Each row is a point on a landscape with many valleys, with its height.
A ball rolls from a point to the lowest of its 2 nearest points, and stops where none of them is lower. Distance is the straight distance between rows; heights are no part of it.
K935: [110 122  97 151 110 128 124 174 132 106 138 166 158 124 133 170 146 137
 111 143 144 150 135 118 115 112 154 109 105 117 157 151 119 189 148 107
 132 145 111 177 172 125 142 153 142 122 115 149 164 141 169  92 104 120
  93 143 165 137 148 110 139 121]  (h 2.48)
K882: [163 150 167 143 151 135 157 140  76 125 121 120  76 156 108 115 108 132
  67 138 129 122 141 147 180 165 108 149 112  81 100 102 142 113  97 122
 117 144 161 127  96 112 129 121 121 119 132 106 203  86  90 147  87 103
 134  64 143 196  73 164 141  79]  (h 6.93)
K883: [141 113 163 138 150 124 117 139 132 112  66 121 111 154 142 134 105 113
 109 142 119 134 128 107 145 115 105 136 135  72 119 131 117 156 112 142
 127  92 136 130 156 112 158 104 120 115 128 122 154  81 120 108 109 124
 134  94 161 150 119 139 158 110]  (h 6.26)
K290: [ 94 105 141 168 104 153 147 136 112  93 118 128 142 172  90 157 100 120
 131 149 111  86 125 141 172 124 129  96  80  97 158 119 193 119 130 123
 161  76 160  87  85 144 130  82 105 176 108 157 132 122 168 165 108  95
 131  61 143 153 125 157 148 163]  (h 3.52)
K117: [154 159 128 125 110  75  89 158 125 124  91 154 157 147 164 166 118 153
 113 140 200 137  89 103 147 101 143 155 162 106 166 194 107 117  71  94
 176 125 107 154 167 124 172 106  80 126 119 188 163 167 158  99 124  76
  94 150 106 160 131 124 154 113]  (h 4.66)
K483: [199 143 185 125 119 111 118 126 138 143 108 201 169 160  81 111 135 152
 151 163 196 108  94  80 168 141 115 136 189  96 112 132 101 125 135 143
 186 155 187  57 143 142 108 150  97 131 162 145 148 162  89 126 151 162
 136 107  80 148 152 129 172 111]  (h 0.23)
K984: [ 98 121  62 121 149 103 134  93 153  93 105  97 128 127 146 125 134  81
 167 104  68 118 134 121  84  76 148 192 109 166 164 129 111 101 106 126
  93 101 106 153 164 153 124  77 156 154  78 142  75 130 210 128 156 118
  92 135 124  87 127 124  89 144]  (h 4.38)
K593: [141  85 179 138 139 134 120 139 108 146 155 114 155 152 128 138 127 128
 148 178 119 100 153 133 160 140 114  84 152 114 102  76 159 148 160 143
 149 145 152  62 103 100  94 146  92 100 145  87 130 137 115 140  98 153
 142  98 143 146 167 124 131 139]  (h 6.20)
K681: [175 183 167 111 121 116  97 171 134 101 111 221 145 170  91 123 129 148
 114 151 174 128 112 132 159 148  99 146 143 123 127 145 107 114 127  88
 117 135 121 106 153 126 160 158  90 132 130 176 165 164 149 110 138 128
 127 116  94 139 130 132 156 119]  (h 2.01)
K258: [118 150 123 105  73 148  84 171 126 126 171 163 148 111 165 161 150 105
  77 184 171 176 134 158 156 178 129 110 117 149 177 154 141 175 120 133
 131 144 109 158 153  82  86 183 147  97 123 111 194 188 132  55  64 109
 144  98 111 149 117 151 129 157]  (h 8.33)
K786: [ 86  74 126 128 126 142 201 131 134 114 142 116 164 141  94 111 135 107
 174 133 115  94 123  82 116  98 131 108 115 104 137 105 161 139 161  88
 111  96 177  74 134 159 149  73 161 195 129 162  96 125 167 141  96 125
  81 149 145 117 147 135 129 114]  (h 1.51)
K947: [134  89 134 107 119 118 111 106 113 167 148 110 137 132 193 104 153 130
 166 145 129 136 126  86 103  95 113 121 159 125 114 118 121 156 143 117
 120 159  80 115 157 107 138 155 125  82 128 121 135 152 127 122 112 167
 136 147 147 108 165 117 124 148]  (h 6.38)
K267: [155 169 148 119 108 131 106 111 174 126  71 161 109 132 110 131 130 144
  93  83 187 145 110 119 211 172  96  98 172 112 157 165 109 117  95 165
 150 113 140 119 160 117 131 123  71 131 185 119 127 148 119  70 120 131
 164 135  93 128 100 126 147 127]  (h 2.60)
K751: [110  52 203 101 117 126 157 138 146 129  79  97 155 167  97 142 132  90
 165 126 106  88 101  87 147  67 129 141 186 107 114  77 161 141 157 136
 159 101 193  42 146 146  77  92 118 184 169  98  61 127 142 133 111 124
  62 127 144 101 176 131 138 112]  (h 5.63)
K108: [160 159  93  94 158 141  92 158  98 139 175 168 154 101  67 137  79 132
 139 109  80 103 160 178  99 128 144 157  90 193  64  82  81  86 165 141
  63 128 173 112  76 194 120 172 142 125 105 142 178 134 117 152 154 104
 186 142  71 148 130 138 101 136]  (h 5.33)
K384: [105 130 131 134 101 138  86 132 111 121 127 127 156 168 111 187 102 121
 114 157 107  93 162 163 176 134 123  83  96 151 148 135 183 124 116 148
 161  95 134 111  91 130 101 104  93 137 107 112 128 152 180 112 109  69
 139  68 138 153 138 144 138 168]  (h 2.95)
K818: [165  83 144 111 114  94 100 142  87 196 171 131 116 128 192 128 137 132
 187 140 163 126  69 119 140 100 142 134 184  99  83  99  91 139 123 114
 158 147 121  94 138 121 116 152  91 109 129 100 126 169  94 112 121 186
 159 182 108 109 154 118 149 120]  (h 6.27)
K238: [150 161  62 140 101 135 114 146 145 147 106 168 154 117 167 139 129 108
 129  64 145 203 102 117  60 104 132 141 129 112 172 158 112 188 130 171
  91 157  96 202 199 136 175 155 123 113 135 134 151 127 148  87 117  87
  95 189 110 130 134 107 168 123]  (h 3.80)
K329: [160 102 124 137 144 105 126  46 124 193 129  98 107 105 156 126 101 138
 166  67 101  98  95 101 140  86 149 131 203 120  94  97  75 151 116 144
 125 184 154 122 146 121 137 147 101 132 128  84 155 113 115 137 159 120
 149 127 100 122 118  34 160 109]  (h 3.53)
K977: [ 95 164  52 128  94 130 136  49 176 104 101 100 138  98 172 107 143  92
 152  78 106 145 114  93  89 108 134 146 110 159 183 156 133 114  98 143
  83 126  90 158 151 129 128  98 150 118 112 131  57 107 188  98 156 110
 122 121 107  90 148 114 121 154]  (h 4.79)
K789: [118  51 124 115 112  83 156 115  53 180 202  60 171 144 138 157 142 137
 173 163  99  96 150 146  93  98 184  93 115 131 134  98 141 106 115 112
 118 135 145 115  97 156 128  95 175 127  75 135 106 131 136 138 104 115
 119 140 151 139 167 115 105 115]  (h 0.79)
K155: [130  67 196  76 152 107 140 171 133 102 128  82 154 157 130 148 144 117
 170 140 102 102 136 111 111  95 114 130 163 114 130  65 139 142 170 119
 126 119 171  75 140 118  77 109 121 180 133  77  36 106 128 146 106 147
  83 140 147  77 169 143 106 131]  (h 5.31)
K214: [112 127  93  96 127 145 129 124 191 132 115  88 169 120 169 123 138 159
 106  62 150 146 125  65 123 110 121 100 201  94 140 129  88 146 167 159
 145 178 140 120 154 135  83 126 126 135 165  51  57 108 114  85 124 143
 107 137 128  81 175 116 107 124]  (h 3.63)
K476: [105 119 180 111 140 132 100 148 191  86 137  79 154 119 158 151 115 102
  56 207 120 151 138 125  98 160 141 116 108 127 165 127 134 188 136 149
 122 111  92 165 131  72 108 169 194 129  83  95 130  67 121 114 114 126
 106  62 162 101  94 160 144 134]  (h 7.41)
K794: [144  87 167 112 159  92 131 191 100 106 144 118 147 150 133 145 148 132
 180 171 139  95 122 119 121 121 133 132 134 108 124 118 131 129 153 102
 131 119 154 102 132 135 113  98 121 164 127 121  72 148 125 148 114 177
  95 169 153  90 144 152 123 132]  (h 4.93)
K652: [ 63 149 131 175 104 150 110  60 169 105  83 102  81 123 160 120 137 110
  78 109 110 121 115 167 147 126 126 149 117 146 188 173 177  97  84 109
 176  87  52 191 141  96 162 124 125  99 131 179 166 121 163 164 144 133
 138 103 132 120  69 118 124 131]  (h 6.56)
K18: [131 101 118 100 179  80 140 171 121  84 141  84 134 129 152 152 140 127
 167 126 102 116 138 116  94 114 142 147 108 120 129 115  91 138 142 107
  92 130 136 152 150 143 129 106 156 174  94 116  75 114 148 139 121 158
  89 168 164  80 112 136  95 119]  (h 4.46)
K232: [136 142 121 144 140 119 109 144  99 126 107 154  76 131 119 119 126 133
  90 121 173 135 113 132 194 175 111 124 124 106 124 168 114  95  88 130
 138 109 133 118 146 124 128 114  91 119 168 127 151 151 109  98 100 149
 155 153 119 147 107 162 158 106]  (h 1.93)
K158: [139 118 133 116 126 156  75 163 191 106  62 144  98 140 163 110 105 105
  78 100 111 164 124 133 116 106  75 159 134  84 138 123  98 178 139 128
 123 107  94 141 194  94 158 156  94  97 145 131 152  77 151 104 117 141
 130  98 146 119 103 124 147 140]  (h 5.99)
K487: [122 114 162 104 159 148 172 115 105 104 158 116 136 121  77 110  87 130
 161 125  86  75 164 164 124 116 113 152 100 140  58  75 167  82 175 141
 114  95 209  46  83 185 118  84 142 163 140 157 126 126 125 211 154 121
 154 127 137 109 102 143  99 170]  (h 4.51)
K270: [159 143  99 156 110 110 127 131  73 186 143 159  64 106 140  97 144 150
  70 111 187 174 103 128 200 167 111 121 127 122  91 147 130  75  72  99
 124 143 116 151 115 142 117 161 104  79 164 134 183 159  79 113 126 128
 175 180 105 189 121 153 116  94]  (h 2.80)
K478: [214 163 165 113  76 114 114 160 141 137 108 224 148 160  88  92 129 145
 112 168 199 153 106 109 163 149  99 134 178 104 125 121  92 136 126  93
 147 138 145  88 150 118 120 181  92  98 146 174 188 167  94  80 142 134
 146 110  48 172 129 148 159 127]  (h 1.14)
K297: [104 149  89 121 159 201 145 112 152  90 155  96  61  76 115  79  87 126
  99  91  62 123 155 154  75 141 141 151  74 137  61 107 126  74 157 129
 147  99 112 148  53 124 124 123 173 113 134 129  90 114 103 132 148 152
 146 123  99 113  78 126  98 117]  (h 6.45)
K991: [149 153 119 138 147  68 101 134  92 114  95 150 132 148 125 165 109 132
 126 153 144 126 131 123 118 109 153 188 121 127 135 181 102 130  79 131
 147 124 118 172 160 133 183 108 115 131  95 177 177 140 155 118 138  71
  89 130 136 169 125 143 154  97]  (h 4.26)
K301: [100 136 147 131 122 114 107 122 169 109 140  88 116 103 161 145 140 106
  62 194 147 161 148 151 131 173 151 124 111 141 185 160 134 171 117 143
 142 135  76 198 152  70 118 182 191  88 112 116 159 110 135 140 102 144
 102 103 177 111  79 154 129 105]  (h 7.61)
K732: [165 131 155 127 145 122 106 159 105 177 163 105 109 122 167 138 138 143
 119 112 140 137 125 146 141 159 126 123 172 124 110  98  93 156 121  99
 110 164 100 147 117  57 115 182  94  91 115  67 173 114  86 114 117 126
 152 128 116 126 124 120 145 112]  (h 4.89)
K649: [149 156  81 162 152 116 114 128  95 176 162 134  97  89 164 118 122 156
 102  90 145 160 137 131 121 126 128 123 133 133  78 134 140 124 107 119
 119 176 103 165 132 137 135 155  89  79 152 116 161 138 100 118 144 126
 148 188 138 175 134  86 131  96]  (h 3.62)
K255: [133 169  49 130  98 139 125  78 146 122 123 163 120  84 139 112 144 126
 161  73 127 176 107 117  77 132 128 130  87 147 163 152 114 136 111 148
  77 146  95 179 160 135 156 131 143 106 134 150 124 121 149  84 144 111
 135 176 122 131 132 108 166 127]  (h 4.30)
K39: [ 99 107 166 146 135 157 185 103 108 114 128 123 118 161  71 121 105 121
 163 148 114  85 132 146 159 120 122 122 101 113 104 102 198  95 157 158
 145  91 210  42 100 171 136  83 103 175 146 147 112 121 142 200 122 124
 132  93 149 132 125 148 143 155]  (h 4.04)
K119: [139 133 150 127 176  91 128 173  80  79 133  63 135 127 103 188 111 141
 119 152 103  99 189 168 127 129 153 152  65 151 145 140 131 141 126 148
 143 105 163 160  89 144 123  97 165 157  98 148  92 111 123 175 111 129
 104 128 184 133  86 159  77 123]  (h 2.40)
K823: [168 162 141  83 137 143  99 146 189 140 100 100 144 134 143 114 117 149
  65  91 157 175 161 101 109 149  92 113 194 118 123 132  83 159 134 159
 139 178 106 142 151  73 116 170  86  93 144  55 173  78  75  88 120  75
 128 108 106 140 115 127 131 147]  (h 4.54)
K66: [176 125 137  92 109 126  95 170 174 163 103 123 145 126 133  95 131 141
  59 125 194 162 140  99 134 124 105 115 200  86 149 154  75 177 110 141
 185 144 149 147 166  95  87 126 101 107 155  98 177 103  58  67 105 106
 144 120 114 154  91 148 135 156]  (h 4.19)
K389: [112  99 151 121  97 111  98 138 109 151 128  97 187 173 152 174 134 104
 145 183 132 110 129 124 131 120 159  90 147 113 173 139 156 149 100 163
 151  96 143 113 123 119 105 107 134 110  98 104 103 156 140  98 103 100
 119  74 147 141 156 172 148 176]  (h 2.35)
K186: [115  94 132 157 112 137 169 169  98 118 165 178 169 128 129 112 165 110
 153 195 152 136 111  88 108 137 137  84 112  88 144 125 173 172 156  94
 142 147 153 102 122 119 126 122 149 142 126 181 154 160 122 137 104 157
  98 114 141 148 152 124 138 127]  (h 1.43)
K676: [122 159  83 148  81 182 119  57 184 132 123 122  79 118  76 156  85  99
 158  76  68 117 139 178 113 119 112 123  77 180 138 107 170  97 101 148
 128  32 126 127  71 161 117 110 110 136 136 149  95 103 159  95 191 104
 157  79 105 139 112  89 134 183]  (h 6.33)
K318: [112 130 133 109 109 126 120 107 138 140 180 102 141  96 179 153 182 122
 111 179 147 167 135 137  94 161 165 118 126 169 176 145 117 176 134 150
 133 179  69 195 149  74 100 196 179  69  88  99 174 145 114 128 100 135
 122 119 166 108 132 134 120 143]  (h 7.79)
K643: [123 150 123 128 158 123 142  54 117 123  81 147  84 123  93 100 125 147
 157  98 104  92 128 134 138 122 112 150 135 163 122 145 130  50 108 178
 128 107 146  94 118 183 117  71 107 156 155 120  47 123 104 145 192 147
 152 156 101 109 137 122 127 130]  (h 6.44)
K587: [112 133 158  92 130 169 131 120 194  73 130  95 138 128 142 109 130 121
  73 143 109 162 122  99  83 166 111  94 129 101 122  95 117 161 164 152
 112 139 107 119 118  65 113 159 151 136  96  73 121  45 109 121 131 115
 108  55 144  97 120 148 146 141]  (h 7.17)
K392: [100  60 139 133 124  96 165 100  68 208 168  35 129 122 160 130 135 149
 161 135 127 108 105 159 119 118 175  80 144  99 145 119 136 113  90 127
 117 157 130 116  76 116 157  85 164 137 103 106  89 106  98 174 122 120
 138 128 144 129 128  90 121 114]  (h 1.97)
K670: [115  76 169 118 142 139 170 181 145 121 118 136 162 139 127 106 142 100
 160 164 130 127 103  67 101 100 114 118 147  70 152 110 159 196 159 109
 142 111 197  85 136 119 135  99 136 182 126 166 117  94 115 134  96 134
  85  96 163 138 159 146 135 103]  (h 0.36)
K479: [133 121 167 165 147 129 154 148  64 156 152 107 101 135 124  97 140 153
 101 159 147 123 120 151 155 185 142 108 116  88 132 117 159 102  97 119
 126 158 144 114  73 103 134 124 122 125 127 112 147 118  80 173 101 136
 141  96 154 162 104 150 123  97]  (h 6.66)
K302: [122 174 150 138 176 114 115 174 124 115 149 184 136 131 109 104 168 158
  83 137 167 160 131 133 165 186  98 112 142 166 116 163 117  95 147 109
  87 163  95 134 107 117 124 160 120 135 138 114 133 141 103 113 143 122
 142 156 122 130 144 160  86 105]  (h 3.89)
K166: [107 110 125 140 119 124 124 138 129 162 165 155 177 139 158 122 149 133
 164 158 149 131 122 108 151  96 102 104 153 150  96 141 147 141 184 108
 132 146  94  88 153 143 113 149 122 102 171 119 114 188 144 114 116 183
 144 176 124 112 213 112 107 143]  (h 6.18)
K521: [ 89 115 105  78 103 146 149 113 192 117  94 115 186 151 123 122 142 128
 139  75 123 131 144  71 125  97  97 107 178 134 139  96 116 137 172 125
 121 157 139  73 154 137  72 131 129 160 157  64  34 121 163 113 137 128
  98 117  92  69 221 104 100 146]  (h 4.07)
K610: [147 120  98 126 114 121 119 204 116 159 163 169 164 144 155 160 153 128
 141 141 158 157 116 132  90 130 144 106 127  82 110 120  96 185 153 109
 132 149 149 151 151 140 110 170 111 132 116  95 161 149 101  64 105 137
 125 161 119 141 162 128 162 125]  (h 3.23)
K679: [178 134 117 101 114 112 101 140 123 166 116 134 114 123 178  96 145 124
 132 101 144 169  95  99  78 121 107 155 168 101 122 118  68 163 103 117
 118 167  91 171 171  89 140 175 101  95 121 104 180 115  86 109 138 108
 152 155 110 119 117 141 171 126]  (h 5.39)
K571: [140 167 101  86 153 191 101 134 108 126 141 169 109  74  70 125  98 124
 110  91  78 124 165 173  98 143 120 202  74 192  91 109  96  81 124 146
  77 100 139 153  58 160 118 173 181 105 114 165 163 140 111 131 145 116
 175 107  87 146  88 164  82 136]  (h 5.70)
K628: [119 156  99 152 109 121 141  83 139 105  68 160 128 121  92 151 118 139
 131 101 115 117 112 104 117 110 152 125  88 129 171 168 126 114  80 126
 110  74 127 149 135 150 187  66 138 149 104 195 143  72 148 108 142  90
 117  97 139 168 126 110 164 114]  (h 5.48)
K921: [150 116  91  84  94 145  59 172 161 153 127 140 129 129 185  94 123 112
 110 101 134 196 116 138  72 119  99 168 142 113 144 107  93 195 148 149
 130 153  86 151 208  90 140 195  91  95 138 101 148 113 110 102 106 151
 132 146 116 102 137 146 126 155]  (h 5.71)
K454: [116 126  71 114 158 114 119 145 164  98 120 110 150 118 151 157 125 100
 143 106  89 137 135 131  71 108 160 158  99 139 159 138  82 148 131 152
  76 118 121 189 171 142 138 111 164 141  89 121 111 108 187  97 127 103
  96 146 146 104 125 135 116 118]  (h 3.86)
K953: [101  85 141 126 138 125 154 113 131  92 162  61 137 145 132 143 124 125
 172 140  81 101 202 168 110 109 126 142 125 190 115  93 161  72 176 120
 104 119 114 108 136 137  86  93 161 155 118  79  27 133 152 158 144 116
 107 165 118  69 157 137  52 172]  (h 5.20)
K826: [148 106 145 122 144 129 142  94 137 132  98 129 151 154 100 124 138 140
 132 105 134 109 117  71 139 130 127  98 164  86 133 123  98 139 118 162
 145 132 183 100 145 140 130 113 117 159 136 107 128 102 104 100 128 127
 124 102 143 138 141 130 175 121]  (h 6.41)
K404: [168 122  98 154 148  74 138 176  90 168 162 148 110 111 129 153  98 143
 153 119 139 104  94 137 138  97 172 123 142  94  23 100 115 137 135  67
 122 161 180 103 119 185 137 152  88 165 127 110 166 133 114 177 144 163
 125 206 119 144 125  54 144  93]  (h 4.85)
K138: [114  72 152 151 143 102 188 153  58 140 160  56  99 117 131 139 124 155
 165 163 130 106 163 159 121 105 131 152  80 141 113 126 166 114 137 112
 153 115 137 117  84 172 134 114 161 169 137 184  71 153  98 223 107 192
 108 216 152  97  99 127  38 148]  (h 3.04)
K938: [159 181 122 114 102  93 133 109 160 116  54 171 137 132 122 131 123 161
 131  90 167 147  94  68 133 108 123 111 155  97 176 169 102 136  88 101
 124 118 112 146 176 130 182  99 107 129 131 190 144 117 137 102 151 108
 112 137 120 149 131 120 185 122]  (h 5.06)
K756: [144  88 183 138 151  96 134 146  91 188 171 155 135 125 155 114 179 147
 166 146 174 117  53 118 170 130 137  88 204 118 112 111  89 114 143 122
 147 170 140  88  97 123  93 123 115 160 128  97 106 168  73 138 163 175
 169 157  90  94 154 116 109 109]  (h 5.97)
K218: [110 138 119 156 161 103 134 192 115  94 145 120 152 120  85 191 113 169
 112 146 126  94 185 165 148 117 150 150  96 165 147 160 151 157 159 105
 170 124 138 161 110 149 123 109 134 168 124 169  92 148 175 175 116 139
  81 156 181 123 133 128  71 111]  (h 1.47)
K355: [134  75 142 124 138  98 148  67  93 203 121  62 121 123 176 120 132 139
 175 104 125 107  89  86 131  87 158 105 197 105 124 117  95 128  86 139
 124 162 125 119 114 117 145  86 132 123 109  86 122 113  96 149 140 117
 132 131 133 120 129  88 144 103]  (h 2.86)
K562: [109 171 112 136 158 171 176  72 163  59 133 115  79 120 107  61 104 131
 101 103  80 134 146 125 110 158 106 127 110 131  64  94 138  84 184 135
 120 151 116 113  79 111 143 126 125 130 143 111  80  80 124 147 156 155
 126 101 116 111 111 104 106 104]  (h 6.67)
K855: [121 111 171 135  93 127 127  93 137 145  59 125 174 176  78 172 110 108
 156 105 125  84  98  82 172  70 148 118 191 118 122 111 156 116 121 145
 166  85 171  56 137 165  98  98  95 144 162 117  99 137 167 124 138 108
  87  92 140 138 187 114 173 138]  (h 5.91)
K772: [159  97 197 165 130  99 135 162  68 171 145 102 150 145 153 121 144 137
 142 189 157 116 123 128 162 156 143  88 166  69 143 101 147 142 106 145
 163 164 147  87  84  87  89 113  97  99 140 107 127 138  74 158  88 164
 128  97 134 162 140 134 118 135]  (h 6.40)
K256: [150 147 132  75 173 135 117 146  93 103 162 129 159  98  77 137  79 141
 140 111  73  83 191 172  96 117 136 183  86 158  52  75 108  92 153 143
  97 108 199  81  69 180 108 112 156 129 102 176 165 140 120 191 166 115
 156 109 119 137  99 133  96 165]  (h 4.94)
K89: [169 157 119 108 110 126 112  76 146 136  76 115 109 103 157  92 144  77
 138  80 134 162  99  95  73 136  92 154 141 127 145 139 102 127  67 156
 101 141  99 190 168  82 160 142 136  70 137 106 175 100  94 117 142  73
 151 132 113 156  92 141 191 121]  (h 5.73)
K148: [ 74 124 112 169 135 132 166 135 149  97 126 120 162 121  99 167 131 146
 123 142 104  89 153 142 149  81 160 144 130 155 168 129 149 174 164  72
 176 118 105 170 132 144 143 115 141 168 104 175 133 120 211 177 115 140
  71 130 182 114 126  96  68  95]  (h 0.10)
K102: [152 135 110 109  96 106  86 215 154 163 149 138 147 121 191 141 146 124
  76 144 193 187 119 132 115 136 122 123 156  77 150 162 102 198 104 120
 156 133 133 166 179 110  97 144 109 117 142 115 158 132  81  45  87 135
 131 154 126 133 124 153 139 139]  (h 3.79)
K968: [120 152 146 162 186 125 141 154 102 135 171 128  87  91 144  90 151 173
  88 116 141 148 124 151 156 169 122 119 136 142  88 132 133  81 149  97
 103 172  92 135  60 125 119 131 114 136 134 108  95 114  80 165 161 150
 142 169 136 107 129 120  76  78]  (h 4.72)
K697: [127  93 175 169 173 101 160 143 103 166 177 154  89  96 134 114 149 152
 136 119 155 117  62 144 204 127 126 107 163 148  76 104 112 106 171 112
 116 177 140  85  80 134 116 136 103 170 153  95 105 135  97 175 166 171
 164 182 114  92 133  80  87  80]  (h 5.49)
K380: [124 150  84 124  60 160 112  99  81 161 160 178 125 114  94 134 128 119
 141 143 140 132 111 157 156 160 132 112  59 187 153 138 128  96 112 150
 115  86 135 136  99 168 145 145 154 114 134 148 127 161 121  79 126 103
 211 127  94 150 144 174 145 138]  (h 8.61)
K230: [ 84 118  71 149  92 204 141  45 155 118 114 116  74  74  95 102 116  96
 139 112  75 124 142 148  75 103 148 154  36 167 141 147 142 107 106 150
 140  74  93 154 108 144 146 110 197 103 121 196 127 101 150 130 144 122
 141 110 119 134 106  95 132 153]  (h 6.06)
K527: [158 127  74 139 134 113 123 101 110 180 162 140 135 108 117 141  90 133
 156  93  94  97 124 136 105  95 165 107 161 120  65  87  96 148 155 123
  94 171 194 112 135 178 136 167 102 140 138  90 180 112 121 152 141 130
 137 177  98 150 143  37 163  91]  (h 4.21)
K107: [ 94 145 134 147 107 136 116  92 168  98  56 102  69 110 151 111 119  94
  58 107 136 150 111 132 143 152 123 126  94 116 160 193 161  97  75 124
 132  86  77 180 158  83 167 108 164  76 153 161 181 105 122 137 125  99
 130  91 136 161  67 148 165  93]  (h 6.29)
K217: [ 96  97 142 159 128 143 134 113 105 147 162 143 168 150 107 112 126 127
 163 177 115  88 151 134 170 114 107  92 129 165  99 118 179 114 183 119
 138 113 132  62 121 156 121 129 127 121 160 120 107 171 148 151 120 154
 153 133 126 118 184 120 123 157]  (h 5.96)
K433: [111 135  78 125 120 200 134  58 142 131 142  92  65  72 107  88  97 109
 107  91  70 129 139 141  59 134 150 127  69 139  85 120 136  83 109 169
 152  97 119 150  63 127 134 118 164  81 142 128 105  83 100 104 147 117
 152 102 109 160 101  93 142  98]  (h 6.28)
K618: [ 87 117 113 126 137 145 183 102 183  67 133  81 151 160 111 126 117 116
 145 106  85 116 172 112 114 115  97 122 140 157 102  85 165  97 186 112
  96 139 135  81 131 130  85 100 138 172 133  78  32  97 182 148 149 101
  74 120 110  80 186 103  79 146]  (h 4.67)
K391: [152 170 109 116  96 135 128  89 166 126  81 120  81  96 151  84 139 122
  87  77 166 177 107 101 143 159  97 107 131 116 159 167 124 106  88 121
 116 133  98 179 170  87 153 138 127  57 177 145 166 125  96  96 130 113
 151 149 122 164  79 142 182 117]  (h 6.01)
K993: [130 200 142 106 125 119  97 154 160  95 107 217 154 151  94 122 144 145
 124 114 147 134 118 133 144 169  93 125 131 173 166 162  99 113 142 111
  80 140  94 140 143 123 162 152 109 158 116 145 120 140 157 101 153 115
 148 124  89  99 136 130 121 134]  (h 2.93)
K572: [135 170 156 109 177  92 114 146  93  86 100 147 101 163 108 142 123 139
 116 140 124 104 142 155 129 127 128 189 113 141 126 170 120 100  92 139
 122 119 128 137 136 140 163  75 117 142  91 162 139 131 146 152 137 113
 103 101 152 137  96 156 144 125]  (h 3.77)
K703: [112 143 103 133  85 177 101 149 110 114 161 187 140 131 115 142 137 119
 106 154 139 144 129 156 168 165 126  80  79 147 144 120 133 140 159 129
 104 128 126 136 117 118 110 175 143 111 133 108 167 169 135  65  84 113
 175  99 107 159 131 163 142 141]  (h 8.47)
K251: [ 80 124  82 171 119 156 144  71 139 100  84 146 100  85 104 132 119 132
 125 110  85 118 127 115 102  70 166 152  67 138 166 158 138 131 110 110
 136  86  92 179 131 155 174  82 167 135 108 221 154  91 165 142 143 113
 115 120 146 148 112  85 114 116]  (h 5.80)
K721: [ 85 123 137 156 159 150 144 120 128 100 154 118 139 140 107  99 129 152
 133 153 103 101 176 148 134 134 106 130 109 180 118 138 159 105 176 125
 123 126  89 110 110 137 131 124 137 142 126 131  82 140 155 168 144 136
 129 136 134  95 153 130  89 158]  (h 5.66)
K327: [125 159 114 109 139 135 101 107 182 119  85 120 124 123 163 119 128 138
 105  79 149 142 131  91 149 145  92 114 177 118 135 151 103 122 133 172
 135 147 116 123 157 111 113 122  87 110 174  75  75 117 131  94 139 138
 133 137 120  86 129 125 131 140]  (h 3.19)
K943: [156 105 142 138 155  90 142 166  80 133 160 157 133 133 114 136 120 143
 166 165 153 101 103 100 136 120 135 128 137 101  67 109 130 122 144  87
 128 153 166  80 118 165 133 123 101 159 135 131 139 152 110 167 129 170
 109 174 143 134 153 113 147  96]  (h 5.34)
K910: [125 171 151 113 120 169 166  62 190  70 108 123 107 143 112  81 138 126
 108 107 111 150 128  98 128 185  90  91 135 129 108  97 126 111 163 158
 112 159 110 103  97  91 126 156 131 123 131  89  97  71 127 130 164 137
 140  57 125  96 124 124 138 134]  (h 6.92)
K305: [160 117 152 131 102  89 121 148 101 163 172 126 103 113 172 145 200 111
 123 186 165 175 103 148 118 156 154 138 135 142 141 120 116 172 105  96
 146 179  74 202 148  76  98 230 150  62  83 139 200 164 105 143 108 176
 133 153 155 141 114 146 109 121]  (h 7.98)
K350: [169 127 135 131  80  95 107 182  90 148 148 171 121 141 155 127 172 107
  89 211 186 176 108 136 152 178 133 151 138 125 147 139 121 141  86  94
 145 151 102 178 143  88  86 192 142  74 103 152 213 206 120  96 100 129
 127 132 108 164 111 182 111 134]  (h 8.16)
K576: [141 158  84 138 155 145 101 169  87 153 172 124  87 104 134 144  99 146
  96  97 127 147 150 179 137 167 133 135 106 140  82 110 122 120 122 121
 105 156 126 168  98 126 129 173  97 104 140  79 160 123 102  97 112 103
 150 159 116 157 103 123 118  84]  (h 4.22)
K738: [ 89  73 146 126 104 117 143 111 100 148 178  73 199 165 133 145 159 117
 166 186 106 109 150 152 100 128 172  86 133 134 169 127 172 124 135 147
 128 119 129 109 121 130 108 108 179 129  86 124  85 165 155 127 103 119
 117  98 150 115 166 150 110 169]  (h 1.74)
K207: [128 153  62 145 157 118 108 196 152 124 113 168 144 142 143 162 105 124
 127  78 118 155 144 140  81 117 152 142 101 112 137 155 110 174 146 132
  91 142 112 188 178 157 169 137 114 140 126 126 144 141 168 111 120 127
  78 182 131 127 121 109 126 101]  (h 3.21)
K920: [ 85 127 121 139 139 149 147  56 130 125  90  98  67 138 130  65 134 115
 150 114  95 114 130 156 122 144 109 142 109 137 118 148 151  53  98 156
 124  96 102 112 108 139 135  88 144 132 140 109  63 124 113 168 169 159
 149 121 111  89 109 143 126 152]  (h 6.68)
K224: [ 87 166 116 167 109 160 120  42 165 104  73 114  55 131 147  79 123  99
 141  87  98 126 125 147 149 133  98 148 110 138 140 163 179  81  97 110
 139  79  64 145 134 110 158 112 117 105 156 145 104 124 138 156 164 153
 156 108 112 109  93 127 140 163]  (h 6.81)
K782: [ 91  72 123 136 140 126 195 135  99 118 162  85 140 130 109 116 110 139
 171 153 109  90 158 123 115  96 131 143  80 132 110 118 174 132 153  91
 134  97 157  90 110 171 158  83 176 184 130 188 107 156 141 198 103 144
  87 181 157 108 109 137  72 144]  (h 2.38)
K133: [ 94 105 130 179 119 126 168 148 124 101 121 157 157 118 112 142 157 142
 110 182 144 134 124 103 138 110 153 102 106 104 185 158 151 179 139  90
 155 133 114 158 140 119 161 115 159 144  96 200 166 129 171 152 109 122
  82 115 189 146 134 112 117 104]  (h 1.60)
K293: [142 174 109 107 119 196 104 102 172 136 127 153  85  81  60 132  93  93
 138  95  72 118 161 185  86 118 104 192  62 200 123 114 142  87 104 159
 116  44 133 134  60 161 123 137 144 117 121 182 115 143 146 116 181 112
 185  86  76 136 106 117 111 189]  (h 6.03)
K520: [142 153 140 122 116 116 131  64 145 127  72 159 130 159  76 154 112 136
 167  92 121  92 119 112 161 127 120 121 155 146 125 136 136  97 104 167
 140  91 164  82 140 166 131 100  83 149 154 123  88 125 151 115 168 125
 130 101 132 125 146 106 168 145]  (h 6.16)
K783: [118 151 149 100 154 135 102 163  94  78 122 128 116 145  93 166 108 131
 117 142 113 100 157 187 150 156 136 180  74 161 124 138 126 110 107 138
 124  94 144 134  97 127 125 103 144 152  85 140 147 155 154 150 108 112
 134  90 153 123  59 196 114 153]  (h 3.18)

Call two points neighbours if one is among the 2 nearest of the other. Go from one point of each pair to the other, from neighbour to neighbour, staying as low as possible. Name the highest point that can't be avoided.
K483, K679 => K947
K148, K789 => K943
K670, K148 => K133

Where does a ball stop that starts at each point below?
K756 => K483
K947 => K232
K703 => K148
K587 => K148
K628 => K148
K772 => K232
